Each row is a point on a tangle of strands that fork, close into loops and nearly touch. The rows are in no order.
In the rows, 128 means zero.
Points whose rows are less than 97.9 apart are linked; no others are. Some points are linked to none.
balu: [142 124 126 140 148 112 131 126 104  95  96 129 153 150  59  75  80 177
 184 161 110 134  73 105 102  78  83 161 140 106 144 160 141 185 132 145
  85 140 110 171 117 120  98 122 217 113 155 144]
telev: [117 141 141 121 128 143 123 120 160 157 130 128 111 133 173 165 147  85
 103 127 165 134 147 157 170 165 185 137 107 135 121  91  79 140 119 117
 176  94 147 122 124 139 117 114 103 148 116 119]
Sok: [ 84 148 110  89 150 121 175 133 141 117 168 127 124 119 198 180 191  80
  78 177 158 151 153 181 131 132 133 109 105 122  94  87  74 153 105 117
 168  91 161 100 181  85 171 121 108 157 116  66]
Dodal: [ 98 108  96  87 116 101 113 179 138 121 113 102 124  85 173 148 209  91
 103 165 107 161 195 121 121 155  94 142 121 130 109 127 136  81 118 136
 118 150 125 112 122 132 185 107   5 146 127 113]
Roso: [125 137 129 125 117  83 147 131  99 113 173 126 161 125 130 169 141 128
 132 183 127 153 107 160 107 121  98 150 104 122 118 151 113 143 120 140
 140 148 113 158 158 140 130 118 135 106 112 108]
kevo: [152 139 122 168 122 165 145 126  85 126  92 161 124 120  86  95  81 172
 135  59 138  66 136 147 126 112 129 132 205  67 160 129 159 158 120 127
 160 146 118 122 114 108  65 112 175 112 161 157]
rov: [112 129 148 135 137  78 148 137  79 100 149 132 172 135  76 139 133 146
 152 184  95 158  59 140  80 116  93 176 103 124 155 155 122 146 131 142
 104 148  90 164 160 132 121 133 189  83 133 124]
lazez: [150 168 119 146 118 135 149 113 120 130 124 139 126 129 117 139  94 160
 125 113 163  90 125 150 141 101 103 121 168  92 143 148 132 177 125 122
 167 131 144 159 103  92  83 108 151 125 154 139]
Pigu: [182  82  92 112 140 141 141 132 124 129 121 111 153 123 129  80  89 164
 185  79 104 101 145  80 112  52  77  86 144 101 102 197 172 105 154 126
  71 174 115 124 124 128 134 122 167 140 137 141]
tov: [110 151  96  67 136 140 144 160 157 118 131 117 111 105 179 135 156  76
  97 174 173 137 205 139 113 100  88  70 134 137  82 117  95 136  83 115
 134 131 166 130 135  88 169 107  49 185 133  96]
tas: [ 78 116 118  79 130  97 144 163 145 114 163 125 155 122 179 176 225 104
 101 176 129 129 173 141 120 181 117 150 109 145  91 118 126  99  87 158
 139 151 122 127 143 126 173 118  49 118 112  91]
Leb: [133 148 128 118 124 159 126 138 156 145 122 129 112 121 154 139 119  94
 118 113 169 120 171 138 170 140 160  92 140 141 115 117 107 125 114 116
 166 109 150 136 101 124 126 106  81 170 112 133]
pep: [146 120 141 148 120 155 116 125 144 136 124 132 105 123 116 100  92 125
 149  80 130 113 146 103 160 132 160  91 146 141 129 133 158  81 138 124
 129 123 130 130 103 149 120 126 116 162 106 152]
Subas: [144 154 119 112 123 154 139 147 147 138 126 131 125 122 150 135 110 108
 125 101 164 101 178 140 155 112 128  72 152 128 118 144 124 128 120 117
 156 131 150 143 102 107 118 103  88 169 119 140]
Diraz: [162 132 120 165 127 164 146 135  83 134  95 152 125 118  93  97  75 151
 139  36 118  69 150 151 126 110 138 112 206  58 165 124 161 130 134 109
 162 142 115  89 129 125  66 112 164 140 144 165]
Tilab: [150  77  95  97 116 104 124 152  90 126 137  94 144  79 121 108 127 140
 168 152 121 162 182  88 115  75  65 113 106 116  88 198 173  99 118 148
  68 171  90 138 129 128 192 120 112 125 137 133]
val: [101 174  90 143 120  90 142 109 109 137 145 158 139 127 145 190 159 128
  59 193 140 130  84 182 123 133 127 163 106 101 123 106  85 166 149 131
 185 103 137  86 168  74 168 127 154  79 131  75]
vuza: [175  62 109 121 137 148 122 104 130 126 118 105 126 128 123  73 111 171
 154 101  82 144 155  45 122  88 102 111 130 140 105 159 187  79 153 118
  57 142 118 110 109 146 184 162 133 147 149 152]
pidiz: [122 136 160 166 114 109 118 107 133 134 136 122 126 145 127 135 126 126
 117 138 134 140  82 159 128 147 154 160 110 131 160 109 108 145 145 127
 144 117 122 138 142 156  85 142 149 100 127 131]
niri: [ 97 148 100 111 137  82 163 140 103 118 194 145 172 126 148 212 188 126
  99 185 123 139 105 177 108 138 103 140  95 124 107 144 107 143 129 141
 167 145 114 137 171 101 168 107 134 100  95  71]
zaku: [168  89 103 113 134 104 122 145  99 109 114 106 154 124 101  82  82 162
 211 130  81 140 127  84  95  61  75 105 116 101 102 190 141 141 148 141
  57 164  91 150 132 135 152 132 185 118 142 134]
ledu: [118 133 148 166 127 125 124  95 117 116 114 151 128 144  76 105 105 168
 113 161 153 144  49 142 116 108 127 192 129 125 172 134 127 171 138 130
 121 112 123 147 132 124  93 137 198  80 154 143]
Vefo: [129  89 129 116 105 107 115 141 114 131 119 100 131 104 134 107 149 118
 140 151 108 158 164  94 127 131 106 135 116 142 112 134 167  67 126 149
  83 147 114 121 132 160 180 143  66 121 124 140]
Goget: [159 143 110 117 118 129 149 144 126 130 129 120 144 119 129 114  90 146
 160  97 140  90 155 126 139  71  82  83 153  99 123 182 153 131 138 129
 117 162 133 143 113 114 107 101 135 153 119 141]
menik: [144 122 140 134 109 122 117 127 135 127 128 115 127 127 128 101  93 129
 159 123 134 135 144 116 146 109 125 103 126 132 125 144 144 105 136 140
 107 134 128 144 122 156 122 128 121 137 110 141]
sama: [151 173  92 131 113 111 159  94 106 119 144 145 138 123 111 167 114 155
  98 187 176 126  95 153 120  84  83 147 131 101 125 146 117 194 121 115
 170 123 146 145 136  74 128 116 158 116 147 111]
kugek: [113 106 112 100 111 104 111 159 140 130 112  99 123  97 159 131 187  88
 114 152 108 158 178 111 133 158 108 148 120 136 114 120 145  67 126 138
 117 143 128 109 124 152 176 124  16 147 118 125]
laraz: [ 83 145 106  93 147 105 174 142 126 116 190 135 145 124 187 199 203  97
  76 187 138 143 149 184 120 143 125 118  99 128  93 107  89 148 109 132
 169 116 143 108 183  90 183 119 114 129 103  62]
por: [103 158 121 104 150 160 150 121 160 135 128 134  89 106 192 175 150  78
  90  99 189 125 153 162 153 139 163  92 133 121 106  88  50 161 105  96
 193  57 177 120 131  61 129 107 109 170 146 105]
misu: [148 124 127 173 140 149 127 125 109 112 100 144 127 139  85  82  73 178
 167  61 102  87 107 122 122 103 120 105 191  95 159 141 163 143 140 131
 116 137 110 134 105 123  80 124 189 125 137 148]
Tet: [110 161 120 148 114 105 129  99 141 146 138 148 123 139 144 174 152 123
  68 155 147 128  83 183 133 145 155 177  99 111 144 104  82 156 159 125
 187 103 137 102 154 117 123 135 150  85 136 106]
zurun: [145 157 123 146 112 121 135 111 127 126 134 124 125 128 125 143  99 150
 134 128 159 114 123 150 145 106 107 119 145 106 141 145 126 167 130 125
 157 124 140 160 110 112  91 111 141 132 136 133]
turi: [121 128 154 181 130 142 108 103 120 111  95 149 105 143  70  88  84 182
 135 107 130 126  74 134 127 127 142 159 162 126 174 120 140 170 135 131
 122 102 123 150 105 126  73 134 200  94 156 158]
Bib: [109 128  95  79 121 117 115 171 155 127 110 113 111  93 171 141 188  83
  98 174 129 155 204 126 121 139  94 127 126 130 101 114 114  93 103 124
 128 137 139 117 122 127 186 104   4 170 130 110]
sifi: [132 137 154 173 121 131 111 110 124 121 110 129 110 138  92 104  84 161
 151  97 124 124  95 135 136 124 146 128 150 122 164 128 140 147 143 128
 128 112 123 154 103 138  78 131 169 118 137 145]
zikug: [151 122 142 149 123 133 114 123 127 119 121 125 125 137 114  87  76 155
 172  94 109 122 126 108 138 102 128  91 145 123 135 147 154 112 150 132
  94 130 119 144 109 149 113 131 152 139 115 146]
giniv: [152  88 117 109 113 100 120 145  96 120 135 102 148 102 120  98 103 142
 177 147 112 155 157  96 116  78  85 110 109 123  98 180 158 107 125 151
  67 159  96 142 135 144 170 132 134 121 129 134]
samu: [159 106 141 153 138 155 113 118 136 116 120 137 115 145 107  79  76 162
 168  65  85 121 129  88 129 111 146  81 155 136 128 145 168  91 151 122
  87 126 120 124 107 150 129 145 162 144 114 150]
ris: [139 153 135 142 109 119 129 110 139 132 137 120 122 136 141 147 111 125
 126 136 157 135 132 157 150 125 132 121 127 120 135 128 110 149 135 123
 158 116 140 154 122 133 100 114 122 136 128 129]
buga: [ 96 155 123  88 157 166 148 131 167 131 128 123  91 112 201 155 165  62
  94 136 190 136 168 154 151 128 150  89 127 132  97  82  57 151  90 105
 171  77 171 125 133  82 143 105  86 186 133  89]
pomo: [151 105 139 148 133 176 121 115 139 133 121 142  96 121 100  87  92 128
 139  50 105 111 145  74 148 151 171  98 156 153 127 123 174  48 137 107
 133 117 133 104 103 147 139 140 112 175 111 161]
gaguf: [117 132 137 135 127  74 149 131  86 107 168 131 167 127 100 160 142 137
 141 179 109 150  76 150  91 119  94 167 101 120 140 157 117 138 129 141
 122 154  94 163 161 138 129 126 162  85 120 114]
lituv: [137 120 163 157 121 147  99 119 141 139 121 126 105 139 113  98  98 124
 149  98 115 135 122 105 155 151 174 104 130 154 135 109 148  87 137 128
 110 112 124 124 114 169 112 138 123 140 107 145]
nos: [ 72 105 143  90 128  98 112 140 165 127 137 100 145 141 170 144 205  70
 115 132 108 109 143 120 135 234 166 182 101 148 131  76 130  79  97 154
 149 147 119  90 118 150 142 163  54 127 106 106]
dig: [157 106 125 138 140 120 116 129 117 108 104 120 140 149  95  80  74 178
 194 112  77 129 104  95 111  74  98 105 145 114 131 163 145 147 153 139
  65 139 107 149 114 144 119 136 189 123 126 139]
vovel: [157 145 107 125 130 128 148 138 114 127 121 124 147 122 119 112  85 165
 169  97 131  81 135 126 129  67  72  95 162  79 128 178 161 146 138 136
 119 167 126 147 113 112  92  98 159 144 134 138]
norut: [129 134 107 101 115 145 119 147 163 140 107 121 110 114 151 118 139  92
 116 140 151 132 182 109 155 126 128 112 132 142 110 126 131  88 114 122
 137 129 148 122 103 139 158 113  40 175 113 138]
levu: [140  96 112 112 105 120 116 136 135 131 119 101 119 101 137  97 132 119
 134 135 124 151 174  87 137 108 100 123 122 135 109 148 167  68 131 136
  96 145 128 117 118 149 176 135  63 148 124 149]
nupe: [129 118 146 134 134  81 132 139  82  97 123 120 161 143  79 114 110 156
 178 171  83 163  80 120  88  96  90 158 116 116 145 154 124 156 131 144
  78 144  97 168 146 146 120 137 191  98 136 135]
zupo: [173  82 126 137 138 158 126 111 142 124 121 125 118 133 118  71  93 163
 155  74  88 123 145  61 127  99 131  93 143 143 112 150 179  71 152 117
  77 138 126 112 110 147 154 150 141 152 127 155]
zit: [162 103 150 158 142 191 118 113 127 123 125 148  98 130  81  78  75 132
 147  25  83 105 136  82 133 164 185  95 165 159 136 109 168  59 138  98
 132 107 124  87 106 152 131 154 151 175 121 165]
Lafe: [112 122 189 164 136 123  96 121 123 133 121 120 140 178  91 116 131 136
 118 124  85 144  54 139  99 169 165 158 109 171 197  95 119 159 153 130
  83 123 114 117 143 166  79 182 182  79 127 149]
ruru: [136 119 140 123 120  79 134 143  83 104 144 115 157 121  99 126 107 146
 181 167 103 158 111 121  98  95  86 139 108 115 123 163 125 138 124 148
  83 153  97 168 147 148 130 127 160 106 126 129]
Gar: [178  78 142 127 132 151  92 123 114 120 113 131 130 157 101  77  98 179
 163 122  42 158 129  58 107 107 135 112 119 158 113 141 164 114 163 131
  35 137 106 105 113 179 177 170 166 115 125 142]
lag: [132 137 130 150 126 133 139  98 104 102 117 164 139 134  63  91  89 170
 121 176 169 132  53 127 113  85 110 190 135 115 151 161 138 186 129 135
 126 130 120 156 127 100 101 122 222  89 158 139]
tosa: [135 134 123 143 136 130 147 105 101  98 111 148 146 136  61  80  84 175
 150 167 152 123  61 116 114  77  94 177 143 102 147 165 147 196 123 141
 116 142 117 165 120 101  94 116 225 100 161 138]
posib: [183  56 116 117 137 145 105 112 115 127 115 110 132 137 113  77 114 176
 158 121  56 160 146  47 108  97 113 120 121 149 107 155 180  95 157 125
  40 143 105 106 113 162 196 168 147 127 142 141]
Sot: [145 151 126 162 121 149 146 114 105 120 109 156 123 124  95 113  86 177
 131  95 157  82 116 140 133 102 118 139 180  83 157 147 149 172 120 132
 157 138 129 153 102  93  72 108 173 108 158 148]
Tufo: [144 178 102 106 128 131 170 125 128 130 140 120 129 125 152 168 123 126
 106 130 178 106 151 163 133  92  81  80 152 109 118 130 104 186 118 110
 167 119 171 153 126  63 114 101 117 152 147 119]
Roru: [147 135 110 145 146 141 145 124 103 111  92 145 147 138  76  77  76 186
 180 121 129  83  87 111 114  73  78 141 173  86 143 163 161 182 124 147
 110 159 116 161 112 106  79 107 210 112 155 135]
Vup: [115 131 196 150 138 153  69 121 149 160 120 116 123 174 123 114 141  88
 123  93  89 120  87 104 127 232 218 144  93 197 165  50 132 105 129 136
 102 129 115  83 135 177  95 195 134 102 116 133]
Mig: [136 171 110 126 124 127 152 110 142 135 139 131 115 124 160 173 127 122
 101 137 175 125 137 168 145 117 120 104 137 113 119 118  92 180 124 107
 180  95 167 145 125  80 121 110 117 143 144 119]
Ver: [128 156 123 119 124 122 145 113 148 136 150 126 122 133 168 173 143 104
  93 150 166 142 138 174 149 131 142 122 114 122 113 105  79 168 125 111
 178  95 159 133 140 110 127 117 115 142 128 111]
pof: [113 143  89  74 130 138 122 163 165 127 107 119 102 103 172 130 165  78
 102 168 152 138 206 121 124 117  96 100 131 138  95 112 105 109  96 113
 136 131 156 120 113 116 178 102  16 183 135 105]
rof: [125 120 107 104 113 132 110 145 161 138 104 112 107 106 145 116 154  88
 117 142 129 145 174 100 151 139 126 133 123 139 114 120 140  68 127 125
 126 128 144 109 109 151 166 117  29 170 112 138]
vagog: [113 151 106  83 142 165 126 155 171 137 107 128 102 112 171 130 152  69
 104 144 170 117 193 126 149 122 132  92 139 141 101 105  99 113  94 108
 151 115 164 124 104 105 157 100  36 194 124 111]
selu: [154 112 134 178 137 161 124 125 111 115 106 149 120 136  84  80  69 170
 162  37  89  89 118 125 120 117 144  96 193 104 160 132 164 125 146 120
 123 128 110 116 108 131  85 134 182 138 128 154]
pemi: [117 150 122 148 118  88 140 108 100 121 153 144 154 129 108 161 139 136
  98 189 135 144  65 172 112 121 109 185 108 113 149 139 108 157 141 130
 160 130 112 135 159 120 128 128 164  84 133 104]
ruvig: [118 131 168 155 118 143 100 110 149 162 122 125 102 139 143 143 133 100
 121 102 142 133 113 143 159 189 205 146 103 146 145  88 107 120 133 125
 157 101 130 120 126 167  81 131 129 125 114 134]
nik: [140 122 139 147 134 112 117 124 110 104 108 122 140 151  86  85  76 170
 185 133  95 138  89 111 113  85  99 129 139 114 147 148 138 161 143 142
  77 130 112 162 120 142 101 133 188 119 132 139]
mer: [106 118 123  99 124  85 154 157 100 118 192 132 173 107 152 189 191 127
 139 182 131 147 136 136 107 140  89 138  84 140  90 168 132 118 101 159
 119 168 104 168 160 128 157 106 108  88 106 103]
Gub: [101 161 110 148 117  93 132 107 122 139 150 149 143 135 142 178 159 122
  66 174 136 125  82 185 120 141 138 179  96 109 143 110  86 157 156 133
 185 120 125  96 160 106 143 136 154  75 125  91]
sek: [157  91  79  85 120 140 141 149 138 137 132  98 132  89 137  97 128 131
 131 122 149 111 201  85 122  56  57  99 130 114  94 206 175  94 132 119
  93 180 131 105 105 113 171 118  79 169 147 144]
kipa: [ 98 131 115  88 126 127 108 158 163 135 100 112 108 114 173 138 190  66
 105 155 120 138 180 116 147 170 137 156 120 133 118  88 106  83 112 127
 142 123 144  99 116 153 165 113  10 178 112 113]
kis: [100 116 165 124 127 121  84 123 153 152 118 100 131 159 133 115 166  74
 132 106  77 114 106  88 128 241 183 162 100 179 149  46 148  67 118 147
 110 140 121  79 122 168 131 196  79 113 112 124]
sir: [163 100 146 160 142 171 115 119 130 119 120 148 108 142  92  77  75 157
 155  38  77 106 131  87 130 136 166  82 170 144 132 131 173  81 150 108
 106 121 119 107 106 151 124 148 166 154 115 155]
ses: [157  74  75  87 121 122 125 147 115 130 136  85 137  79 130  98 133 135
 142 141 135 145 194  82 116  61  55 111 121 115  94 208 182  96 127 130
  88 176 110 115 113 117 193 122  87 154 147 137]
ruve: [130 144 135 136 111 113 136 112 143 137 147 122 127 138 155 161 134 111
 107 152 155 145 127 170 147 138 147 138 110 128 126 113  93 154 129 119
 166 110 142 139 137 141 111 119 120 131 118 119]
nuli: [126 167 102  79 139 155 167 154 139 129 134 115 119 110 174 150 137  85
 101 128 183  99 182 154 119  82  74  32 150 125  98 128 104 158 104 100
 144 135 178 140 131  57 125  96  88 177 137 105]
Tidet: [120 155 132 144 123 131 121  98 160 155 123 147  93 131 153 182 138 119
  87 108 159 125 114 167 157 163 188 156 111 118 139  96  65 152 138 108
 198  73 151 119 126 118 104 118 136 117 139 129]
zopus: [ 84 153  88 106 146  87 172 138 108 121 193 142 164 123 168 219 199 121
  81 188 125 138 119 182 116 141 109 120  93 123 101 125  99 152 130 136
 168 127 126 119 177  78 183 106 133 108  92  57]
kurez: [110 125 176 167 128 111 108 114 128 134 136 121 141 162 113 124 135 123
 118 132 108 141  62 154 105 163 162 166 101 151 182  96 111 146 150 129
 118 123 112 123 150 160  82 172 166  80 125 134]
Mis: [115 139 164 174 116 141  91 107 148 154 113 138  82 131 119 146 117 121
 114  79 137 134  98 148 149 191 209 158 115 140 159  88  93 130 141 110
 172  83 128 127 121 152  64 131 150 109 134 143]
sos: [ 87 111 155 110 126 113 100 127 158 146 124  99 137 149 153 127 180  67
 125 117 101 109 125 106 139 239 181 176  95 159 141  58 136  72 109 150
 134 143 123  83 120 166 129 176  70 123 107 115]
vomi: [116  95 150 114 128  87 141 168  78 117 166 116 169 106 121 154 168 141
 171 167 103 154 125 101  97 134  97 137  89 138  99 169 144 105 110 164
  68 176  80 175 153 138 164 130 132  69 123 121]
Besur: [108 143 156 177 117 127 100  94 152 147 111 149  88 138 108 143 126 141
  94  98 145 132  71 158 131 175 191 183 112 133 172  96  93 138 148 120
 168  86 130 122 134 140  64 136 166  84 150 148]
kadag: [103 116 151 117 116 107 124 134 138 139 145 113 142 139 160 136 168  87
 119 156 131 131 144 139 142 179 155 154 105 148 116  94 124  95 109 150
 133 144 125 115 141 171 132 145  79 119 102 118]
pid: [141 165 109 148 110 114 143  86 122 125 134 150 124 129 109 154 109 157
  94 172 176 130  86 155 127 102 108 163 131 107 136 139 113 183 131 119
 168 113 141 146 129  96 111 122 160 104 153 123]
nima: [ 96 130 172 176 134 132  92 101 139 142 100 146 119 162  80 117 134 147
  90 113 116 140  40 149 107 170 170 197 109 164 203  93 111 156 161 124
 116  97 122 109 150 141  67 172 193  54 146 156]
Dib: [137 180 104  93 137 148 174 157 122 143 130 116 131 115 158 161 128 112
 107 109 176  85 172 163 126  77  67  43 162 104 117 133 118 169 113 101
 150 139 175 145 130  52 105  88 110 163 145 123]
logu: [ 90 127 110  85 135  90 160 158 122 113 201 140 171 121 166 203 209 128
 115 184 134 137 137 142 110 151  97 130  84 143  81 157 123 122  99 160
 135 162 111 154 161 110 170 105 102  93  97  81]
Gode: [173  95  96 112 131 119 132 138 112 117 119 106 154 120 118  85  83 159
 202 110 102 113 135  89 106  51  67  93 128  95 100 199 157 127 147 133
  71 172 108 141 123 133 139 129 176 129 136 137]
dev: [114 170 113 133 129 127 134  96 158 151 121 157  85 126 162 188 143 123
  73 119 168 121 108 172 151 151 177 149 114 107 126  89  51 156 139 108
 201  56 169 109 143  89 125 118 138 115 152 117]
luko: [147 107 126 110 113  88 133 145  89 105 142 108 156 107 111 116 100 145
 187 157 108 156 139 112 109  82  81 120 105 108 102 180 138 130 121 150
  73 159  96 164 141 141 147 122 153 115 126 130]
luzi: [117 111 135 107 122  81 148 161  87 115 176 125 169 101 129 169 167 135
 163 174 118 156 135 122 100 126  85 135  85 135  94 177 141 112 103 160
  90 172  89 175 154 131 154 111 124  84 116 112]
nofor: [136 174  75 130 116 102 157  91 106 125 149 148 133 119 125 182 130 143
  80 197 168 139  94 165 117  92  88 141 123 101 113 127 100 188 125 110
 175 108 148 127 155  61 153 114 147 113 143  95]
bes: [130 164 115 150 113 116 135  93 142 136 132 147 115 133 135 171 127 140
  86 153 165 133  96 169 142 127 139 159 119 109 138 118  90 172 140 116
 183  95 149 131 137 106 114 125 143 105 149 120]
pufu: [122 126 191 165 139 134  87 124 122 130 105 128 127 178  85 102 111 158
 133 117  68 150  68 125 111 152 161 140 126 168 188 100 128 162 155 130
  71 109 116 121 130 172  81 167 186  93 123 154]
Sabob: [100 139 166 179 124 129  96  96 152 149 110 146 106 151 103 132 134 134
  91 105 129 134  53 158 117 176 188 193 101 148 186  90 100 141 157 121
 152  94 125 112 148 145  64 156 175  67 145 146]
Dimel: [114 137 137 122 117 106 143 124 134 132 163 119 148 138 164 165 158  98
 106 167 144 142 130 172 136 152 140 142  98 133 115 115  96 140 117 133
 160 132 131 132 154 149 130 129 109 121 106 105]
git: [164 105 105 114 126 141 142 138 134 133 129 119 142 114 134  91  93 147
 159  85 129  94 162  96 131  65  90  83 145 109 109 189 173  96 146 126
  94 170 125 125 115 125 133 114 134 155 121 146]
rifat: [157  88  92 103 121 139 133 131 149 131 121 100 119  97 134  91 125 132
 131 114 133 129 183  74 135  83  85 111 131 129 111 179 179  70 139 117
  96 157 136 106  99 126 170 126  72 169 137 155]
depo: [160  97 114 121 147 188 164 142 124 135 118 145 114 109 112  97 111 118
 114  31 123  80 183  84 134 121 148 102 175 125 127 151 176  50 123  85
 150 159 144  86 113 131 126 113  91 197 119 176]
Sefo: [107 122 175 167 143 137 103 104 116 121  97 141 123 168  59  92 108 180
 120 131 103 150  46 132 114 136 149 180 139 158 196 111 132 184 144 130
  84  95 124 134 130 147  80 157 212  76 150 164]
beduf: [108 137 122 118 121  87 156 133 110 119 187 133 167 133 153 187 169 114
 105 179 131 142 120 176 118 142 116 144  96 126 112 135 103 137 120 139
 155 143 116 138 165 133 146 121 120 103 102  90]
mut: [101 126 173 174 139 138  97  99 128 134  95 151 120 164  67 104 118 169
 101 120 115 148  42 144 110 154 164 189 126 161 201 101 124 169 149 127
 103  91 124 122 138 143  70 160 205  61 152 169]
rif: [139 152 109  99 136 172 144 163 152 147 115 133 116 114 148 122 122  96
 111  99 167  89 194 125 148 101 128  64 158 132 114 146 130 108 117 105
 153 141 152 129 103 102 138  99  64 183 117 142]
gor: [108 151 123  93 148 160 136 139 165 138 120 127 103 121 184 146 160  69
  99 147 180 131 177 145 158 134 152 100 128 138  96  88  77 138  91 109
 163  93 165 125 122 104 144 104  64 185 127 103]
sarim: [112  83 143 114 121  94 126 164  88 121 152 107 165 108 132 144 175 133
 154 159 103 146 138  96 103 150 104 138 100 148 103 149 161  87 109 167
  66 170  81 155 141 149 172 141 101  71 125 123]
rotil: [ 77 108 133  87 123  92 124 155 156 122 142 108 148 133 173 148 216  82
 113 147 108 124 158 126 133 213 144 171 108 142 115  91 131  80  96 158
 142 151 118 104 123 147 154 145  43 125 110 106]
Nul: [ 76 119 122  78 133  93 152 159 136 115 190 134 166 126 178 188 222 115
 105 177 133 124 154 144 117 176 114 142  92 145  87 135 126 111  90 158
 143 158 114 135 148 121 171 115  76 103 104  84]
gev: [ 94 150 116  87 152 140 161 127 156 124 149 122 107 118 200 169 177  70
  81 167 172 149 165 173 141 132 140 106 108 129  97  82  66 155  97 111
 167  82 169 109 162  88 160 118  98 174 128  79]
toli: [156 133 102 132 135 124 140 133 113 116 107 124 157 131 100  93  77 171
 190 109 114  90 109 111 117  61  65 116 158  80 128 179 158 158 137 143
  99 165 117 157 117 116  94 105 182 130 143 134]
musu: [ 82 118 121  78 126  99 130 168 149 116 134 114 143 119 180 159 224  84
 104 165 116 132 182 132 125 191 122 161 118 135 103 103 122  93  95 149
 138 146 125 111 131 135 170 122  28 136 114 100]
kib: [149 125 129 131 114 140 126 131 144 134 125 119 122 121 134 103  97 126
 148 103 142 117 158 107 154 110 130  93 138 132 118 151 153  96 136 128
 121 138 135 133 106 144 126 122 103 156 109 149]
Vuda: [108 162 122 115 141 144 138 108 160 148 121 144  85 116 180 189 149 100
  85 101 177 124 136 167 161 150 182 124 122 113 117  84  44 159 123  99
 200  52 174 116 134  81 130 111 129 143 147 115]
Sepuv: [116 145 145 135 124 141 118 109 161 160 129 133 100 133 167 176 145  98
  96 110 161 129 124 163 163 179 202 154 101 131 132  88  69 143 132 116
 189  80 145 116 131 137 103 119 127 131 124 121]
Ruso: [126 114 143 146 132 193  84 113 125 153 113 142  77 109  88 115  89  89
 133  38 121 118 129  82 166 206 207 131 155 176 133  83 149  53 122 103
 166  87 128  82  95 160 134 133  94 187 102 155]
Gil: [153 101 168 138 126 133  92 132 114 123 116 122 126 156 106  86 100 156
 154 129  59 153 116  82 117 125 146 113 118 157 134 120 153 110 153 141
  45 133 113 118 128 188 150 171 151 110 113 141]
Lugob: [130 127 177 171 131 134  93 117 125 121 111 129 115 157  91  97  88 163
 152 107  89 145  87 124 123 134 156 119 141 144 168 113 137 142 151 130
  89 105 114 140 115 163  83 146 176 113 124 149]
naz: [113 173  71 129 126  88 155 105  97 129 156 153 140 121 138 197 156 131
  74 203 149 147  97 178 115 111 101 144 111 105 109 117  97 174 136 121
 178 108 139 107 171  65 169 115 149 101 124  73]
Sigat: [119 139 152 175 118 121 115  96 130 127 117 139 114 142  97 124 110 153
 112 138 140 139  67 148 126 130 143 173 123 123 170 124 119 159 144 127
 137 105 125 148 129 136  78 139 171  92 149 145]
zem: [121 149 129 111 130 151 128 129 157 146 124 130 109 127 170 155 138  84
 106 128 173 128 165 149 166 146 166 105 123 136 110 103  85 141 109 114
 172  93 158 134 113 125 127 106  83 166 119 122]
Fil: [117 127 161 136 114 131 113 120 149 150 131 114 124 140 154 136 143  86
 122 137 141 136 133 139 157 180 180 142 102 144 125  87 115 106 121 134
 148 121 134 118 129 173 109 134  98 133 104 128]
Rupe: [173  86 106 122 144 122 112 137 109 108 100 121 151 149  95  75  76 177
 208 116  60 135 111  78  96  65  91 106 131 115 113 177 144 149 160 135
  51 150 100 140 119 142 142 141 199 118 132 140]
Vusoz: [111 128 183 143 136 148  74 119 150 166 115 109 122 165 128 114 150  81
 129  99  88 114  93  89 138 239 207 152  97 189 154  40 144  80 125 140
 106 135 118  79 129 179 111 191 103 117 110 130]
Mazon: [145 123 119 164 150 153 136 128 104 109  89 152 138 143  73  70  71 190
 173  83 109  88  91 114 115  88 107 127 193  86 154 146 166 165 132 141
 110 143 110 148 109 113  76 118 207 114 150 144]
gafi: [126 150 105  93 144 185 132 161 162 147 106 139 100 110 159 127 136  77
 104 102 169  90 191 118 150 121 140  77 153 143 113 119 114 102 103  97
 162 126 157 124  94  97 152  97  46 196 123 128]
moken: [116  87 137 115 110  99 123 154  96 124 140 104 152 108 136 130 158 126
 149 162 109 155 155 102 115 142 105 135 109 139 104 138 159  80 112 164
  78 159  95 139 139 157 174 144  80  94 122 129]
fival: [144 114 167 149 120 138  98 121 131 134 117 124 116 152 111  91  98 136
 152 111  93 145 121  95 140 140 160 105 123 154 135 110 155  88 143 136
  77 120 120 123 120 177 132 154 133 128 110 144]
lelaz: [116 117 157 172 146 150 106 105 116 110  89 158 113 158  49  77  86 190
 128 113 121 137  62 127 120 129 150 168 162 145 181 119 141 186 134 133
  99  96 124 145 111 128  79 141 224  83 158 165]
rafu: [148 107 155 153 139 196  98 106 123 133 120 148  78 122  78  97  83 104
 142  27  92 113 127  75 153 197 201 118 161 174 137  90 165  45 129  92
 153  91 130  77 102 158 141 149 122 184 115 162]
rebor: [162 117 129 173 133 170 133 129  95 124 108 149 123 125  91  84  73 146
 155  25  97  77 139 136 121 123 152 101 198  89 161 126 163 112 142 111
 147 131 111  95 118 132  77 129 169 149 129 162]
kun: [118 155  99  74 138 144 157 154 146 120 139 116 114 108 180 141 146  79
 101 157 185 121 193 146 118  85  80  47 137 138  84 121  97 155  93 107
 140 130 174 137 132  71 148 104  71 184 136  95]

A fork is a point with three links, a tip a point with one. Leave the first point through the second and follow the links. Name the first fork or tip that comes.
Tidet, dev: buga
selu, rebor: ruve
rotil, nos: Vup
Bib, Dodal: norut

How many points has the smallest loop of links through each point below? Write 0 if it is on no loop.
bes: 8
Leb: 7
zupo: 12
Ver: 19
